Each row is a point on a tangle of strands that fork and nearly touch. The rows are in no order.
(in the rows, 128 means zero)
Two points are linked if the straight distance between their rows is under 67.2. Some points are linked to none.
J944: [118 159 147  68 152 173 127 130  79 145  99  83 113 142 202 173 102 122
 155  88 126]
J55: [130 127 102  89 140 138  38 145 101 112 148  96 128 117 161 162 144 120
 151  49  88]
J21: [133 144 122  84 169 131 106 128 106  86 177  60  89 169 111 113 117 146
 142 116 106]
J270: [142 194 122  87 153 136 182 132 119 143 111 124 132 153 142 143 113 126
  99 204 125]
J771: [118 168 150 113 143 152 195 130 158 147  71 108 120 179 149 128  83 142
 122 149 172]
J80: [132 130  95 112 131 134  77 138 107 112 153  99 115 138 145 139 140 132
 144  94  99]
J814: [118  88 145 197 109  88 145 127 155  89 137 162 115  89  44  94 119 138
 115 125 163]
J826: [133 159 141 127 138 131 179 132 152 134  97 130 137 151 124 118 105 133
 117 172 152]
J366: [114  69 141 199  97  98 125 134 151  85 127 136 118 101  62  99 129 135
 140 101 162]
J85: [ 90 133 167 106 142 166 147 123 101 159  76  85 101 167 201 154 103 119
 138  72 169]
J277: [ 97 157 162  90 150 169 164 126 109 155  76  78 104 169 196 158  89 128
 129 101 165]
J446: [151 197 117  88 155 129 173 128 114 150 131 143 143 134 134 143 121 125
  93 222 102]
J32: [137 200 132  76 159 147 188 133 119 135 102 103 120 164 155 148  96 133
 104 189 135]
J461: [ 97  71 152 201  95 108 139 138 161  98 103 140 115 109  76  98 109 141
 140  84 184]
J343: [125 107 150 157 106 147 142 112 148 200  88 215 167  76 179 143 157 105
 100 143 139]
J422: [142 136  82  86 146 129  31 149 109 101 160 103 145 111 152 169 148 116
 140  71  68]
J297: [137 185 121  73 154 163 158 136  92 133 107  95 118 149 178 167  94 127
 122 150 120]
J113: [124 148 139 128 122 159 153 120 125 217  84 218 165  78 204 172 150  96
  84 174 114]
J996: [147 121 136 160 126 118 165 120 159 134 113 182 153  91 102 111 127 133
 107 169 146]
J495: [148 179 112  70 156 113 128 116 107 108 189  97 115 156  97 125 127 134
 118 171  89]
J3: [130 131 156 170 137 103 181 120 167 115 105 182 133 103  64 103  90 144
 101 151 171]
J220: [130 122 112 124 125 137 109 135 119 120 135  93 109 153 142 123 129 138
 142 108 122]
J386: [148  89 124 161 112  86 114 121 134  97 183 168 142  83  49  97 152 130
 128 146 108]
J612: [128 121 130 104 153 127 125 121 123  85 168  60  93 179  99  96 115 145
 143 118 126]
J492: [103 108 133 143 100 143 103 126 116 156 107 113 119 141 170 139 145 116
 147  75 138]
J169: [129  73 106 174  82 110  78 131 142 134 143 155 146  98 121 117 165 124
 149 101 108]
J850: [150 166  94 104 141 119 118 131 109 130 156 131 135 131 126 140 139 125
 120 167  87]
J165: [138 126 146 141 117 157 161 107 154 209  84 233 174  71 182 154 145 107
  78 174 130]
J90: [148  84 127 181 112 105 136 120 152 118 131 190 151  65  90 111 140 134
 112 144 137]
J790: [125 185 140  70 153 174 162 133  96 144  85  84 113 155 190 170  87 127
 127 138 141]
J528: [118 156 142  79 171 171 145 136  94 121 113  57  92 164 171 147  88 146
 140 108 141]
J279: [143  93 137 168 116  81 132 113 143  97 168 176 134  71  40 101 136 140
 107 154 131]
J395: [132 133 119 124 118 156 126 129 114 211 107 221 173  69 191 171 158  97
  91 171  88]
J936: [113 101 123 158  91 134 100 126 130 161 115 142 135 118 159 135 159 113
 140 102 128]
J533: [143 166 105  86 152 142 118 136  95 114 144  95 116 149 148 145 116 131
 132 133  99]
J965: [128 140 134 105 153 141 155 129 127 107 131  76 100 181 128 113 103 142
 130 136 142]
J711: [141 162 131  87 145 111 142 115 122 106 185  88 117 162  84 108 121 140
 123 174 114]
J512: [139  68 122 190 102 101 118 126 146 106 144 172 139  74  75 102 147 133
 132 125 133]
J339: [154 129 101 114 128  85  90 121 133 114 202 150 150 107  64 107 161 129
 126 168  73]
J625: [121 101 150 176 108 115 154 133 162 111 103 146 131 114  94 105 111 138
 132 122 169]
J755: [148 140  96 128 126 120 111 135 120 140 146 147 144 118 129 130 149 124
 123 162  92]
J940: [109 123 129 100 133 151  80 130  93 139 123  91 109 137 181 159 127 125
 157  57 118]
J455: [126 124 101 103 139 136  58 141 105 108 151  86 108 135 153 145 134 133
 152  61  99]
J700: [136 173 114  80 146 155 132 132  92 130 121 100 119 143 169 162 108 125
 129 135 110]
J983: [160 168 124  92 144 100 146 118 127 134 182 147 146 117  83 114 140 134
 103 216  96]
J191: [113  53 118 183  81 107  86 137 144  87 145 117 119 116  87  99 150 132
 171  71 133]
J312: [102  96 155 188 106 113 158 135 170 106  94 141 124 122  81 103  96 143
 135 101 187]
J211: [ 95 127 166 155 116 148 152 116 131 198  58 186 150 122 198 144 152  89
 120 110 156]
J545: [153 133  99 135 123 125 122 134 130 157 139 174 154  96 134 133 150 125
 111 179  90]
J296: [157 151 108  99 137  94 114 119 126 124 196 145 147 120  76 112 150 133
 116 187  80]
J774: [131  91 114 165  93 124  98 131 140 146 131 159 146  96 135 124 159 123
 137 119 118]
J571: [120 120 144 158 106 143 149 117 151 185  83 189 159  91 167 134 145 113
 112 139 153]
J635: [143 162 102  94 150 124 110 134 107 109 164 100 118 152 121 131 128 132
 131 146  97]
J772: [110 140 143 136 113 148 151 128 136 173  80 134 135 137 173 141 126 118
 122 127 158]
J979: [ 91 119 148 131 115 151 120 121 102 164  88 113 113 152 192 151 135 107
 141  67 149]
J829: [117  56 118 166  93 115  85 132 141  74 157  93 107 138  89  95 148 138
 172  64 131]
J912: [124 184 138  89 150 155 190 134 135 147  77 102 119 173 165 145  86 132
 109 165 158]
J841: [136 133 120 130 128 130 134 130 133 123 131 113 126 147 126 120 129 131
 134 143 130]
J91: [156 178 123  98 151 116 166 123 126 146 148 151 148 125 109 125 131 127
  99 219 107]
J120: [134 141 111  80 175 141  81 143  97  84 170  61  96 154 130 127 119 146
 151  82  96]
J569: [146 117  82 120 128  87  48 138 132  96 196 132 143 123  85 117 170 121
 132 119  64]
J978: [ 85 161 170 114 132 160 174 118 122 182  46 130 122 169 208 158 106 102
 121 100 176]
J856: [132 102 131 131 119  97 113 117 135  77 182  97 116 144  65  89 137 139
 149 128 123]
J382: [ 80 148 171 126 132 155 162 116 105 184  44 138 127 162 217 165 128  86
 125  87 166]
J156: [137 160 136  90 152 127 157 119 123 104 159  80 108 173 102 116 110 141
 122 164 130]
J76: [146  98 128 168 107 121 141 121 156 142 115 191 158  74 117 120 142 129
 110 153 137]
J520: [132 121 138 151 118 122 150 132 151 120 112 126 133 134 110 108 122 136
 132 145 152]
J121: [118  46 113 195  70 102  73 135 144 105 145 146 134  86  90 102 163 127
 164  76 126]
J14: [110 167 146  91 138 165 160 130 107 155  87  94 111 157 188 162  98 126
 123 121 151]
J346: [115 144 143  80 161 170 121 139  88 129 117  59  98 150 184 152  93 137
 155  81 134]
J73: [124 137 119 109 134 153 122 134 108 129 121  86 107 154 160 141 115 134
 137 109 134]
J802: [120 148 141  91 170 155 158 135 114 111 118  55  94 181 149 126  87 148
 130 123 150]
J448: [113 129 159 176 135  97 185 123 167 101 110 166 114 117  42  92  82 149
 108 139 179]
J502: [128  75 109 145 110 106  78 128 138  69 180  95 106 145  82  88 149 141
 166  81 112]
J541: [121  53  99 183  78 106  55 135 144 118 151 155 144  85 107 109 172 126
 161  80 105]
J923: [134  86 141 189 118  82 148 113 152  95 146 192 122  66  42  98 125 139
  89 141 154]
J604: [130  74 130 184  98  98 117 130 148  94 143 143 134  99  71  99 138 132
 143 114 139]
J208: [150 145  73  92 143 115  39 152 110 105 169 121 151 113 133 167 155 111
 128 105  59]
J263: [116 127 143 149 108 141 146 125 143 182  85 161 149 117 170 141 141 114
 120 133 148]
J482: [163 107 107 153 118 125 131 123 145 152 134 202 166  70 125 126 150 127
 101 176 107]
J254: [ 87 133 162 125 127 152 142 116  89 175  63 131 125 156 216 168 136  86
 135  70 153]
J405: [147 145  76  96 145  97  46 142 117  97 191 121 142 125 100 138 161 117
 122 122  58]
J129: [135 102 107 123 125  98  78 123 132  77 195  95 113 147  76  94 150 136
 155 106  96]
J205: [104  62 147 178  94 122 124 132 155  86 120  93 108 139  99  98 121 141
 161  69 171]
J290: [104 157 151 114 124 158 161 126 125 174  68 116 125 155 188 154 112 117
 122 119 165]
J610: [131 115 134 127 131 116 134 122 135  90 164  85 112 161  86  99 128 142
 142 133 131]
J42: [146 133 148 153 136 106 177 119 161 123 120 176 146 101  78 107 109 142
 105 176 156]
J301: [155 109 108 142 118  93  99 128 135 115 179 162 152  96  77 105 161 128
 130 156  83]
J510: [126 156 145 116 143 140 185 128 155 129  91 105 124 172 128 120  95 142
 123 155 163]

Follow the links from the first point to the second, and from the first to the third. Name the last point that the two ways share.
J343; J700; J191 => J290
J165; J545; J156 => J635
J382; J85; J156 => J14
J395; J254; J297 => J290
J277; J755; J156 => J635
J923; J455; J790 => J366
J14; J604; J448 => J76
J448; J80; J14 => J76

A fork is a point with three links. Follow the links from the first point to the second and name the forks in between, in order.
J569; J604 => J220 J366
J263; J90 => J290 J14 J635 J76
J802; J814 => J635 J76 J366
J90; J279 => J366

A fork is a point with three links, a tip a point with one. Leave the first point through the second and follow the links. Name the first fork or tip that comes.
J339; J296 => J826
J936; J774 => J120
J76; J482 => J635
J395; J113 => J290
J80; J455 => J569
J635; J850 => J76
